Each row is a point on a landscape with many valleys, with its height.
A ball rolls from a point to the lowest of its 2 nearest points, and stops where none of them is lower. Distance is the straight distance between rows; heights are no part of it.
gona height 43.0: [146 128 186 124 155 137 121 159 143 106 124 118 164 117 101 136 107 144
 162  84 144  86 137 142 152 143 127 112  98 138 111 106 125 149 121  81
 107 177 139 117 161 141  98 174 110 132 137 159  94 107 156 144 122 118]
sofam height 18.4: [149 109 111  83 118  49 145 139 193 115 138 159 100  64 170 131 123 148
 136 188  98 142 163 143  90 130 120 177  72 137 148  43 107 152 207 180
 142 170 101 100 134 132 137 153 115 148 147 137 161 162 120 121 162 140]
Migo height 51.3: [110 115 149 108 127 172 120 176 154  91 175 128 126  88  95 156 169 125
 168 149 138  87 160 169 162 153 104 126  99 150  60  98 163 153 132 119
 101 180 127 200 152 128  72 162 107 169 133 136 140 151 180  96 151 147]
nub height 45.0: [140 139 128 160 145 111 147  99 104  92  94 117 159 156 108 108  88 156
 120  23 165 177 113 130 127 104 142  75 159  74 134 145  91 104  79  56
  99  82 135 106 125 124 148 137 107  88  97 130  94  97  96 149 119 114]
mip height 36.9: [ 88  81  98 117 150 134  86 166 129  89 169 135 108 107 109 153 159 124
 139 145 110  94 139 173 176 149 141 102 112 115  62  88 134 147 107 132
 127 189 118 160 187 129  71 114 121 171 139 162 149 162 196 100 160 101]
kikan height 24.6: [123 131 152 110  92 118 147 114  96 212 108 113 117 164 161 126  99 127
  82 138 107 144  85  85 107 105 119 155 133 174 158 180 112 103 141 181
 190  88 117  76 108 109 145  76 186 124 153 124 133 114  95 157  90 123]
bopo height 11.6: [169 145 142 159 165 155 136  93 141 126 106 139 152 126 117 107 128 108
 152  95 157 106 147 119 118 135 150 125 169 137 177 124 148 104 145  79
  93 120 134 132 107 151 146 155  72  67 100 111  94 101 109 114 114 156]
Fude height 45.4: [163 126 143 110 160  69 133  99 182 161 109 158 125  99 156 109  83 111
 146 140 130  95 154 129  92 125 112 164 117 165 198  70 112 126 213 162
 128 164 122  89 119 152 168 152 100  88 118 145 110 146 110 126 132 142]
runi height 32.9: [126 135 171 117 123 159 130 134 166 144 107 123 146 121 133 140  78 104
 165 150 149 105 185  90  97 107  94 150 103 209 168 107 165 105 180 143
 147 113 116 135  83  93 129 176  83  62 132 140 104 145  85 153 126 200]
felo height 38.7: [128  78  91 113 133  54 137 118 168 111 116 150 136  93 154 112  80 143
 108 147 104 165 130 146  77  88 119 132 103 124 184  49  72 113 181 153
 137 145 111  79 129 138 168 115 114 110 131 141 143 168  88 127 152 132]
kiboz height 24.7: [131 150 173 114 128 128 135 128 148 177  88 126 133 142 161 127  51 109
 135 135 134 100 154  82  86 111  93 145 101 206 190 126 147 118 176 169
 153 115 126  98  87 111 139 163 112  71 126 143 102 136  84 177 108 169]
rup height 40.3: [ 87  83  80 165  91  87 156 130 127  36 116 132  96 110 127 133 126 161
 113 103 138 207 151 155 111 139  84  86  77  82 126  93  70 118  91  88
 106 121 135 153 138 104 111 157 113 200 141 128 192 126  75 101 150 110]
tid height 17.7: [133 145 132 114  86 139 125 126 101 194 117 110 115 145 148 129 140 119
 102 162 107 119 107  93 121 120 132 167 153 153 131 181 143 121 128 170
 161  96 131 117 111 120 120  92 163 123 139 115 124 127 127 139 111 130]
fumir height 57.3: [167 163 141  88 129  95 119 132 152 189 137 149  94  90 168 124 167 107
 149 178 100  65 135 122 131 155 135 208 124 143 125 108 158 175 195 182
 140 171 138 120 130 160 139 138 131 161 166 130 140 137 156 124 135 118]
ruze height 49.5: [108  84 141 117 143 137  72 159 111 108 128 114 138 156  84 146  96 124
 118 108 134 125 130 153 157 116 140  63  89 112 100 107 109 126  85 116
 136 155 137 107 179  97 114 108 144 112 133 178 109 151 161 160 127 105]
Deko height 64.1: [124 123 158 130 132  89 151 123 113 141  87 110 149 168 136 110  69 141
  92  68 126 157  90 122 118 104 117  89 105 129 154 137  74 122 111 127
 150 102 129  58 149 121 160  97 164 100 138 157 115  96  90 178 101 110]
seru height 24.9: [119 145 167 152 127 192  96 122  84 173 101  93 161 162 112 127 115 129
 107  93 138 114  95  98 142 113 145 116 163 134 128 197 154 109  90 122
 154  79 146 101 101 109 131  94 144  83 117 108  85 112 140 151 104 129]
vone height 6.4: [146 107 136  92 119 104 130 141 177 109 139 143 114  68 138 127 127 128
 147 176 116 109 178 144 111 123 106 163  89 146 133  63 133 144 180 160
 129 170 116 132 133 129 125 158 102 122 129 131 138 162 126 113 150 152]
nem height 44.1: [116 149  81 135  72 125 184 154 145  91 160 145  97 100 171 138 171 135
 125 218 115 159 161 139 118 139  93 173 114 120  80 119 134 169 132 161
 118 118 106 196 104 118 113 152 137 197 152  94 204 139 115 112 151 148]
zape height 43.4: [154 173  95 156 142 170 151 113 108 115 162 145 121 127 122 118 228 127
 157 154 134 112 127 144 164 153 154 154 203  88  90 160 153 153 120  91
  86 135 137 199 123 176 118 137 107 170 105  98 147 111 168  90 140 121]
ral height 40.0: [132 154  81 108  97 133 149 143 153 132 165 145  88  95 168 127 180 122
 134 234  98 131 147 135 120 143 119 203 137 132 108 115 153 164 159 187
 127 113 102 191 102 127 119 130 133 159 140  95 179 160 129 115 146 148]
pepu height 59.8: [144 199 161 105  84 157 140 157 121 160 149 114 115 132 151 147 191 136
 157 188 114  98 120 110 176 167 122 187 129 164  72 189 173 177 115 144
 145 121 135 172 116 146  82 144 153 181 150 111 149  90 151 139 110 103]
naruf height 17.9: [133  86  98 105 154  77 119 135 166  91 136 150 119  72 121 133 129 134
 143 150 112 127 141 164 108 119 130 132 105 117 142  43 116 133 169 139
 126 172 116 111 163 141 129 126 101 128 123 153 140 177 151  99 177 131]
gifa height 46.5: [115  98 130 118 138 106 108 148 131 110 109 119 140 140 104 131  86 137
 107 104 116 140 124 146 125 107 127  90  82 120 148  97  94 123 122 132
 143 141 129  85 161 108 120 109 151 117 137 176 118 158 124 159 132 121]
todar height 45.3: [ 94 130 156 137  82 203 131 148 131 116 138 107 135 129  95 151 124 111
 159 172 141 121 174 113 134 106  88 126 121 173 114 152 195 122 117 141
 133  91 115 180  72  68  92 157 100 115 115 117 127 167 109 135 129 211]
Pum height 51.1: [116 128 182 126 130 132 123 151  96 133 113  99 153 173 103 143  88 149
 113  75 137 141  92 128 148 130 137  75 103 117 104 149 121 135  67  95
 136 117 147  99 154  92 107 124 166 117 146 156 103 103 141 178 100  97]
Vovev height 24.4: [142 168 111 124 115 155 107 112 100 189 145 113 119 129 137 129 186 118
 120 169 110  97 108 110 144 135 150 179 177 126 114 179 162 133 129 158
 146 110 133 136 111 145 128  84 148 137 128  92 131 128 152 110 120 125]
zez height 32.8: [110  59  71 115 153  36 109 133 146 106 127 159 120 107 135 133 105 143
  92 137  90 171 113 156  93 116 139 112  95 101 159  49  72 113 164 135
 144 164 118  73 166 134 157  86 136 134 139 153 150 169 132 111 164 108]
kune height 28.4: [118 145 213  87 143 101 123 155 145 169  96 120 143 146 139 121  63 121
 118  87 122  70 120 122 133 128 106 135  70 179 155 116 118 147 154 153
 159 164 133  71 148 129 138 130 143 111 152 166 101 124 131 185 100 127]
laroz height 26.6: [114  91  65 155 125 138 144 105 149  74 134 153 121 103 110 124 124 123
 136 165 122 173 167 150  89 101 113 117 143 109 154  93 116  98 149 131
  99 106 112 149  95 121 150 133  93 102  95  93 151 183  88  88 142 175]
non height 16.5: [109  77  95 129 169 141  77 126 124  95 150 133 125 117  88 125 140 117
 129 124 118 120 129 170 136 117 151  97 126 105 123  81 129 108 122 110
 125 158 115 122 155 132 121 100 107 114 119 147 123 175 161 101 155 128]
Falot height 57.2: [124 130 184 111  98 106 145 166  96 138 141 105 132 155 140 164 111 157
 124  96 125 144  83  99 164 160 125 107  87 163  71 147  91 148  74 132
 148 141 123 111 185 115  93 120 201 185 184 159 124  70 136 160  91  67]
fir height 54.3: [120 119 168 142 101 139 136 165  88 110 134 103 120 163 104 156 122 158
 119  76 132 160 106 124 173 158 128  75  93 133  62 152 117 143  48 110
 133 121 137 136 160  90  81 142 178 171 167 166 128  93 139 162  95  84]
patad height 66.9: [143 117 147 127 183 173  94 118 130 115 130 110 170 121  87 121 148 113
 155 103 145  67 122 150 156 132 169 110 141 141 117 118 152 123 126  60
 101 166 141 125 159 142 113 137  88  95 120 138  87 131 188 132 133 126]
sas height 12.7: [110 145 166 131 125 170 120 120 122 180  90 117 135 157 138 136  70 110
 116 124 139 122 147  73  89  93 107 126 128 186 181 160 148 101 147 156
 159  59 127 107  74  96 141 138 118  52 114 128  90 132  61 161 108 178]
laloz height 17.4: [115 118 105 161 120 178 116 105  97 138 119 109 128 149 100 106 117 120
  94 123 127 160 115  97 111 101 144 100 179  96 158 184 137  71 102 129
 125  56 129 130  93 114 160  94 131  79 104 101 105 140 106 112 123 149]
mus height 55.5: [ 57  59  79 160 143 169  82 138 108  62 126 121 117 147  65 141 139 101
  96 121 127 158 119 163 146 124 137  51 127  69  96 119 143 103  79 113
 130 127 132 156 149  77 116  90 135 116 114 159 130 195 150 115 138 126]
lof height 35.3: [172 170 173 149 172 116 164 104 132 131  95 131 166 146 139 109  96 137
 160  47 179 112 122 118 137 122 140 120 166 128 155 157 120 122 109  60
  97 123 144 112 101 156 153 187  86 100  97 112  92  51 102 136  97 127]
Kir height 48.2: [113 140 113 119  72 130 172 176 141  83 166 129  83 100 145 159 182 145
 135 179 136 146 157 147 142 157  83 147  88 125  46 128 136 178 122 156
 110 149 120 218 134 109  76 162 146 217 158 119 209 138 125  99 143 128]
Bagag height 31.3: [168 173 118 154 137 145 123  83 107 176 119 127 133 152 141 109 151 124
 117 115 141 107 100  94 141 137 161 139 205 110 145 183 144 127 122 127
 118 100 136 123 107 171 158 116 134 112 103  92  98  82 136 111 105 110]
tiv height 49.6: [ 73  57  92 100 161 150  43 153 132 104 144 136 105 116  73 148 112  83
 120 146 108 131 152 167 141 109 125  83  73 109 105  76 133 118 130 140
 159 164 118 113 179  83 114  72 131  93 142 171 120 208 173 136 142 134]
nubo height 47.4: [141 173 198  99  72 117 165 156 136 166 118 116 125 124 170 147 120 143
 143 166 129 116 138  75 135 144 101 177 101 196 112 161 151 162 132 171
 162 117 142 120 107 106 102 161 156 149 161 127 126  96 114 175 104 131]
zup height 50.4: [167 139 116 112 161  85  95  93 162 201 120 172 107 110 165  94 126  96
 146 153 132  58 139 123  87 142 139 180 135 154 195  86 131 131 215 172
 136 164 120  97 113 155 177 128 113 106 123 119 101 150 130 116 132 149]
nuse height 19.9: [157 137 177 137 178 129 127 106 164 144  93 126 169 132 132 107  77  99
 164  73 180  80 142 121 121 128 137 122 129 177 184 117 156  99 165  80
 100 146 136 103 104 140 153 158  72  68 108 145  83 106 127 140 106 153]
vivob height 60.4: [106  75 109 129 109 130 122 120 114 130 105 116 137 139 112 112  75 118
  85 135 110 186 118 116  93  83 117 101 113 123 166 127 105  88 129 146
 150  85 121  91 117  85 168  90 152  89 123 135 117 171  79 149 124 147]
sebar height 42.2: [117  94 125  92 179 128  69 148 138 135 156 133 127 108 105 136 145 106
 146 133 114  69 132 159 166 141 141 117 102 130  90  79 134 138 141 129
 139 194 120 123 192 145  93 115 123 131 148 171 118 157 202 126 162 101]
toma height 29.9: [169 186 101 137 135 154 106 103 124 207 150 151 105 130 151  99 198  99
 142 190 118  89 127  99 130 157 162 197 202 134 143 180 180 147 148 172
 132 106 128 165 100 165 146 105 132 146 139  88 121 113 149 106 122 128]
bevag height 53.9: [ 64  57  35 145 130  78 114 108 113  93 127 147  99 118 120 155 148 135
  71 155  95 217  89 136  86 122 156 108 125  69 146  91  92  93 120 141
 145 112 123 109 136 120 160  55 148 147 134 120 183 165 109 102 143  96]
sug height 33.1: [124 139 196  74 117 126 108 166 155 176 125 116 130 115 140 144  95 118
 145 142 115  68 140 121 136 129  93 158  60 195 119 129 149 149 155 161
 164 162 137  92 142 111 110 133 143 130 174 145 106 138 140 169 125 133]
defu height 62.4: [115 109 156 135 116 128 128 116 105 142  99 110 146 163 112 115  54 128
  79  93 138 175  96 103 107  94 122  91 129 127 163 156 105  92  98 133
 153  73 130  75 117  86 157  92 163  85 124 142 105 124  81 180 104 126]
favu height 50.2: [ 76  80  26 156 114  75 132 120 130  71 141 154  99 107 130 148 167 140
  96 166 104 207 122 156  97 138 134 113 126  67 126  92  97 111 133 122
 128 134 119 144 128 133 145  89 122 174 131 110 199 164 109  86 158 121]
rin height 43.1: [146  93 126 118 149  78 129 133 159 102 111 140 142 111 127 114  76 133
 127 101 117 142 135 151 103  91 116 110  96 121 168  63  92 119 156 133
 135 142 123  78 153 136 153 136 119 102 130 155 118 148 107 139 151 131]
Fezak height 49.7: [179 176 116 151 144 101 161 101 114 123 120 139 133 144 144 114 165 158
 139  85 132 137 114 120 151 136 155 135 171  85 116 147  89 151  98  86
 100 122 145 141 134 173 123 156 117 151 114 110 119  74 126 116 130  86]
Telu height 30.6: [172 155 176 131 190  86 153  93 137 134  84 133 162 144 132 101  82 136
 147  52 154  94 106 136 128 140 147 110 142 118 185 114  97 128 136  74
  95 164 132  91 137 182 161 156 102  99 115 135  91  87 123 137 111 111]
mizek height 26.1: [126  62  72 127 152  35 120 127 172  75 147 169 115  74 147 138 133 156
 124 149 106 170 141 173  99 116 135 119  94  84 138  25  76 127 174 138
 124 185 121 110 163 151 146 117 113 152 118 140 164 161 133  92 182 118]
kan height 53.5: [108 108 120 108  89 143 126 168 156  95 163 121  98  89 124 151 145 132
 144 193 109 125 158 156 125 129  92 140  82 146  85  88 147 144 144 166
 132 157 113 174 137 109  92 138 131 171 136 130 168 184 137 108 150 154]
Lefar height 39.9: [143 161  88 164 141 170 168 104 119  65 162 142 127 122 116 114 206 123
 158 115 169 122 148 164 156 146 135 130 184  75  95 144 132 150  96  56
  57 134 133 210 113 163 105 157  81 160  94  88 147  93 143  77 148 133]
rubus height 73.7: [140 153  67 153 110 133 139  77  81 156 131 129 116 170 140 113 182 138
  80 122 117 188  81  90 119 131 172 131 216  71 131 202 114 114  90 125
 116  51 130 139 113 161 161  88 165 136 106  80 140  84 115  90 119  99]
lirez height 35.1: [160 179  97 116 122 145 130 130 136 174 165 154  90 110 173 106 200 106
 140 227 100  99 136 112 127 165 144 229 155 141 118 148 175 166 159 192
 140 114 113 181  96 150 135 116 127 152 151  83 149 134 135 117 128 136]
fupe height 26.3: [153 157 133 139 154 195  85  89 114 197 123 117 147 146 130 115 149  94
 127 121 150  76 117  93 127 129 158 135 196 141 159 183 177 105 140 124
 135 110 137 126 103 150 157 110 119  82  99  96  82 109 147 107 111 144]
papu height 34.3: [155 137  94 155 139 117 171 110 128  44 142 147 123 116 132 111 175 151
 152  93 154 153 153 168 141 138 126 111 155  69 107 111  95 142  99  56
  61 137 131 170 139 165 110 170  78 171  93 109 155  89 125  86 169 124]
kebup height 59.5: [146 138 171 103 128  77 154 154 128 131 116 119 144 148 143 131 101 170
 121  93 122 126 102 122 140 140 127 117  84 153 110 122  84 154 111 134
 140 152 133  93 180 143 124 130 173 165 160 165 128  89 132 159 112  76]
fek height 47.3: [129 105 162 114 144 158 113 182 149  86 157 115 139 106  97 150 124 142
 163 116 139 101 149 161 156 153 124 106  85 144  86  80 139 138 123 106
 107 191 121 167 173 124  73 177 102 148 129 162 118 133 168 114 149 124]
bevu height 52.2: [103 141 143 127  44 144 178 171 120  95 147 109 102 118 138 153 161 145
 125 172 131 166 139 120 140 150  77 140  90 152  63 167 149 162 101 148
 120 112 120 197 114  87  76 162 165 209 155 110 192 119 110 123 125 148]
Dosuz height 44.2: [156 187 181  99  92 110 138 143 133 220 117 131 108 146 182 118 119 114
 147 159 127  81 118  80 116 147 108 189 120 196 146 170 155 155 165 187
 175 134 141 118  94 133 136 141 150 131 159 129 120 111 116 168  98 123]
rafip height 59.9: [135 140  96 133 124 153 161 130 171  90 157 154 115  85 134 119 161 110
 169 191 139 126 175 153 120 131 105 172 145 135 128  93 159 140 160 136
  97 138 107 198  99 128 122 164  86 131 106 100 148 155 126  86 142 169]
Guk height 6.7: [121 109  67 170 143 168 130  82  98 118 136 125 140 137  94  98 146 117
  98 114 140 173 119 114 100 100 160  91 218  63 156 169 133  69  97 107
  96  63 120 139  95 144 170  98 113  85  79  88 116 133 110  83 142 151]
Zekof height 39.4: [168 156 201 123 165 116 154 144 144 116 104 117 168 138 129 130  81 159
 167  47 163 101 132 127 148 141 134 111 122 143 123 129 107 142  98  69
 100 141 148 117 138 151 121 195 101 127 119 141  98  67 129 153 112 115]
Vaz height 30.2: [ 86  91  95 142 150 129 110 154  99  80 163 132 110 143 107 157 169 130
 125 115 124 121 131 150 196 160 151  81 130  86  49 132 139 143  81 110
 116 174 120 170 177 143  78 119 141 177 136 159 156 138 188  98 144  67]
zovop height 8.2: [110  68  75 149 162 111 110 130 151  47 144 143 124  97  94 128 133 127
 128 116 124 158 154 181 112 112 148  86 117  76 124  62 110 112 131  97
 108 154 119 140 154 137 123 117 104 125 100 136 141 173 142  92 169 131]
rop height 52.4: [ 87  81 133 152 142 169  77 136  98  73 128 117 139 150  56 147 111 117
 115  84 142 151 130 151 142 123 139  46 110  83  92 126 134 113  78  93
 116 130 147 125 147  81 112 124 131 101 120 165 109 158 148 160 127 117]
pevag height 23.5: [111  99  98 149 168 137  92 131  98  97 151 123 126 144 100 138 162 119
 126 115 117 122 113 158 174 139 173  90 153  79  85 117 133 128  95  97
 120 158 125 134 168 143 104 100 128 131 125 151 121 144 193 111 149  83]
ruk height 40.1: [159 143 135 107 146  40 152  94 155 170 105 166 129 133 173  98  81 137
 113 126 120 117 115 120  92 133 113 151 120 142 205  97  88 133 187 163
 138 147 121  79 120 163 180 139 122 112 122 142 125 127 104 142 114 127]
Radob height 60.1: [109 167 154 104  75 190 112 161  91 178 159  94 122 137 121 157 189 125
 140 187 106  97 107 106 174 155 118 168 140 158  60 200 183 149 108 154
 157 116 142 165 117 110  78 104 177 167 150 105 136 122 164 135 105 128]
Taz height 37.3: [117 160 181  90 120 157  86 147 118 194 127 111 143 127 142 129 136 110
 151 147 123  57 129 111 157 134 118 171 106 184 115 158 180 145 153 143
 163 155 143 109 121 132 112 137 136 128 155 123 102 124 162 152 110 132]
Togaf height 36.1: [135 106  88 164 142 102 144  86 115 110 100 130 142 140 128  97  81 136
  80  81 139 194 119 110  84  86 139  88 164  71 190 134  78  78 113 105
 104  68 121  91 104 117 185 117 120  83  92 112 113 123  71 117 140 125]
Bon height 17.5: [146 129  85 161 160 139 121  66 128 145 126 144 140 130 125  90 139 121
 100 114 144 141 118 112  97 100 166 118 218  84 183 148 108  89 130 118
  98  82 117 119 109 161 182 104 108  80  87  93 100 117 112  89 128 135]
Kip height 54.2: [166 155 113  97 146  70 115 103 143 202 124 175  96 116 187 112 134 111
 121 167 104  77 108 120  99 155 136 196 138 138 173 106 125 153 201 193
 146 154 116 111 125 160 174 108 137 142 143 122 130 141 140 129 135 118]
Zelup height 50.6: [128 147 174  98  43 141 163 160 125 140 146 103 105 121 145 148 140 138
 136 187 110 143 146  94 134 138  87 164  89 184  75 160 146 159 120 170
 154 113 123 155 124  90  88 159 164 179 166 130 163 112 115 160 121 142]
gil height 57.7: [174 202 162 122  95 149 164 154 151 129 151 128 116 111 161 136 173 144
 172 157 136 105 156 100 168 173 118 187 133 156  88 166 167 192 115 125
 120 129 152 184 108 155  94 193 118 182 154 115 140  70 138 142 101 112]
sumam height 62.6: [131 126 114 151 116 175 159 131 161  59 137 126 131 103 103 131 155 111
 166 144 166 119 168 158 134 121 110 126 137 131 110 113 162 133 135  96
  86 141 114 189 113 119 101 166  92 138 102 113 138 133 138  97 141 176]
kon height 56.7: [108 118  82 117 111 138 160 150 176  63 161 145  98  64 132 145 157 123
 148 190 135 134 177 171 114 132  91 146 112 117  91  77 146 156 148 145
  99 168 107 193 126 114 105 151 104 167 112 113 181 183 140  93 169 174]
serud height 29.8: [127 133 157  80 101  80 138 127 116 218 114 126  99 147 175 123 101 113
 101 146  99 115  89  99 106 122 111 168  94 189 164 141 106 134 167 190
 182 134 124  68 135 124 146  94 185 135 169 132 138 130 113 172  98 108]
bivef height 52.6: [ 61  47  70 138 152 150  46 130 109  86 132 138 105 118  67 136 118  88
  96 144 112 158 120 170 125 105 145  67 104  73 131  92 137  89 124 125
 149 137 126 115 156  74 141  60 133  92 116 156 129 215 157 122 150 135]
pivug height 55.3: [166 204 159 151 103 146 171 126 130 131 126 125 136 146 143 136 163 149
 178 114 162 119 141  95 161 157 129 160 159 140 110 181 153 168 100  95
 111 104 149 171  91 143 107 195 101 153 126 106 128  60 120 129  95 135]
Fotem height 27.5: [121  95  75 160 136 128 119  83 127 140 112 142 130 126 133 106 107 128
  95 133 135 164 141 104  65  79 147 107 176 106 189 132 102  68 143 144
 120  71 114 106  94 130 183 102 117  63  90  95 106 151  78  90 133 151]
Doku height 46.7: [155 170 104 151 130 143 145 111  94 125 138 121 131 141 123 125 194 151
 136 118 119 125  97 133 158 147 162 134 184  83 105 174 127 147  96  98
 105 113 139 152 142 173 118 113 135 147 104  98 125  95 147 101 141  97]
Nes height 65.7: [136 128 143 125 135  68 154 118  94 125 103 112 140 176 132 127  89 165
  93  61 122 173  70 124 144 134 142  95 118 109 133 137  60 123  84 114
 134 122 137  70 165 133 147 101 178 144 141 157 134  64 105 162  93  74]
soke height 52.7: [170 212 136 160 129 147 175 100 113 123 132 133 135 150 144 118 182 150
 164  83 153 124 123 115 174 164 145 155 186  99 104 189 119 159  75  62
  84  98 157 163 107 168 115 177 101 151 112  94 118  38 125 117 110 107]
Fiz height 23.9: [124 158 212 116 127 115 135 127 123 191  95 105 149 176 154 131  63 127
 130  89 138  94 107  99 132 127 116 142 103 183 161 155 140 134 131 143
 159 113 139  77 107 123 140 129 144 106 132 142  98  94 107 182  88 120]
gazim height 20.3: [165 141 140 152 176 203  92  90 135 166 104 127 171 144 117 101 137  90
 149 106 171  78 134 102 119 132 150 125 175 160 165 165 189  81 144  82
 104 115 134 138 100 132 146 122  79  60  87 103  85 107 147 118 113 165]
Guzu height 39.8: [107 111 156 125 119 192 115 129 147 110 129 109 146 108  93 136  90 107
 151 146 141 108 174 124 121 105 101 131 105 172 135 116 171 109 140 126
 131 126 112 146  89  77 104 164  82  78 121 134 107 161 121 137 140 217]
Memin height 65.2: [139 109 128 136 158 177 113 135 150  84 138 120 152 111  76 130 144 114
 157 116 148  99 148 165 155 128 130 103 137 129 114  91 160 119 126  61
  82 162 126 161 142 123 105 153  78 109 102 125 108 138 167 110 150 158]
nim height 54.9: [108 137 159  85 124 184  88 181 145 141 162 110 132  91 108 149 166 116
 173 159 119  56 152 153 172 149 104 139  94 165  60 124 187 149 141 136
 138 178 132 163 144 123  61 150 119 152 151 134 121 139 187 122 139 146]
gubo height 34.0: [114 129 106 148  76 100 173 148 129  59 139 127 108 106 137 145 147 175
 137 115 137 187 151 138 131 146  94 115  87 108  93 125  89 147 100 105
 100 121 128 167 142 125  99 172 134 205 141 122 180 101 100 111 146 111]
Pim height 57.8: [106 149 156 107 109 197 102 158 113 157 166 109 145 127 107 145 178 121
 162 163 113  70 127 122 180 136 127 155 129 162  74 165 187 144 115 131
 141 134 140 166 118 119  83 132 131 144 142 112 116 135 177 119 122 139]
rakur height 30.5: [143 165 141 151 142 159 122 104  87 162 120 105 151 171 118 127 135 147
 106  79 143 112  78  99 151 127 174 125 195 101 119 208 135 110  81 104
 123  86 143 104 118 152 145  97 147 106 112 112  94  83 149 130  98  98]
Fuve height 27.3: [123 125  94 140 123 111 160 150 145  40 146 142 109 116 132 136 163 155
 142 113 142 161 164 168 135 146 111 107 111  81  93  99  99 149 113  93
  87 151 134 182 157 154  98 161 103 197 122 131 180 115 122  86 161 114]
Mora height 22.7: [113 127 141 143 124 185 107 113 105 173 105 101 145 155 117 123  93 104
 108 123 143 119 133  95 113  98 127 119 159 156 163 174 154  93 121 140
 147  70 125 114  80 107 151 105 124  67 111 115  88 147 101 135 105 159]
Lov height 41.4: [138 106 122 150 166 118 137 111 116  93  96 117 160 143  99  96  56 135
  95  58 151 178 116 138 107  85 135  64 138  79 172 115  88  89 102  86
 103  93 135  89 129 114 167 126 116  65  97 147  90 120  84 146 131 119]
Dige height 40.8: [119 168 206  92 116 127 105 139 118 223 109 111 129 155 154 126 114 108
 133 123 114  58 100  93 137 137 106 168 104 188 131 178 156 139 161 182
 185 154 143  86 122 127 125 102 169 131 164 122 108 112 149 171  89 110]
Rafev height 48.4: [144 137 153 143 153 142 130 126  86 113 114 104 167 170 104 125 100 151
 101  33 149 140  84 139 149 124 158  76 151  91 117 166 117 122  66  77
 112 103 149 107 141 120 126 122 137  90 108 137  97 101 132 158 104  91]
lozep height 50.1: [ 92 117 124 130  91 171 136 145 133 111 149 115 117 111 108 140 151 110
 137 184 114 124 161 142 133 113  93 136 119 143  99 135 172 130 125 151
 135 123 123 178 101  94  97 130 132 140 128 109 149 180 132 108 141 174]
mit height 71.6: [143 152  93 154 101 111 142  94  72 162 125 119 121 162 143 134 176 145
  98 121 100 167  68  95 135 140 160 147 176  95 117 179 105 120 100 136
 139  79 128 115 130 159 139  78 178 151 127 110 143  78 128 122 105  78]
Gaba height 17.8: [114 102  93 152 125 117 152 124 148  46 134 136 127  97 108 114 127 139
 137 116 132 163 169 164 117 111 109  96 124  94 133  89 113 124 124 102
  86 138 122 152 121 131 130 147  94 138 104 119 148 148 106  97 161 152]
zenat height 18.5: [123 169 207 135 127 172 120 129 108 178  91 101 163 171 138 136  82 128
 122  83 151 101 116  91 138 119 129 122 136 174 136 197 155 120 107 122
 161  81 144  94  90 103 127 139 139  93 123 127  87  89 118 179  87 136]
Kof height 67.7: [114 119 119 131 110 105 133 114  65 153 120 114 126 166 126 137 114 141
  85  82 115 186  53 117 122 121 156 103 137 118 128 149  93 103  86 138
 157  91 128  81 150 114 147  67 206 148 148 139 133  90 107 156  96  79]
tovus height 33.8: [131  97  86 133 119  92 138 111 175  95 128 158 118  91 154 120 101 128
 127 173 110 171 168 126  69  96 102 132 117 120 170  72  94 110 171 140
 129 116  99 124 106 125 162 152  92  91 111 119 148 163  77 101 158 165]
sivod height 34.7: [141 146 175  83 123  55 142 116 151 193 100 142 110 152 176 110  73 127
 125 128 107  93 104 109  96 133 101 162  88 183 189 122 102 141 189 190
 161 153 120  72 122 155 163 125 145 123 147 143 125 129 115 164 108 122]
beba height 57.6: [ 88  65  64 138 127 120 103 107 113 133 125 139 118 121 117 122 116 112
  69 147  89 190  93 128  80 108 150 102 128  99 168 113 102  72 136 147
 148  92 125  90 125  99 172  54 157 110 124 124 144 177 111 120 135 123]
vene height 46.1: [ 95  69 118  89 158 128  53 164 129 143 145 128 121 119 106 141 123 105
 123 144  99  86 138 157 150 116 134 111  76 137  95  94 127 134 146 155
 172 186 123 106 186 101 109  87 148 120 165 173 113 175 177 150 148 117]
Gori height 45.6: [ 89  98  49 163  90  72 158 118 141  48 132 146 105 104 148 132 143 141
 103 146 124 226 146 147  77 135  99 112 104  72 129  83  65 115 123 111
 107 113 135 144 111 117 147 140 113 179 131 102 206 142  71  97 162 124]
Binon height 25.7: [148 146 173 130 162 103 153 110 150 140  86 129 153 139 129 110  61 129
 129  72 156 112 138 134 113 111 126 118 127 149 185 114 110 118 140 105
 115 137 129  87 122 143 160 156 103  77 114 146  86 105 101 150 114 141]
keda height 69.7: [145 147 108 125 106  71 148 102  63 167 133 133 122 167 160 140 148 152
  93 103 104 188  55 106 135 142 163 147 156  96 123 159  81 133  99 146
 156 111 135  80 157 151 141  77 214 184 150 131 157  67 120 132 105  60]

Call two points neighbours if one is among the 2 nearest of the other. Go from one point of each pair to the other, from neighbour to neighbour, staying as low as possible. Name the highest point that can't be avoided.
zovop / vone | felo
zenat / tid | bevu
Fuve / bopo | Radob
bopo / zenat | Bagag
Guk / sas | Mora

Where does a ball stop that starts at each point below?
Zelup | zenat
bevu | tid
patad | bopo
bivef | zovop
keda | Fuve
Kip | tid
Pim | bopo
kebup | Guk
Memin | sas
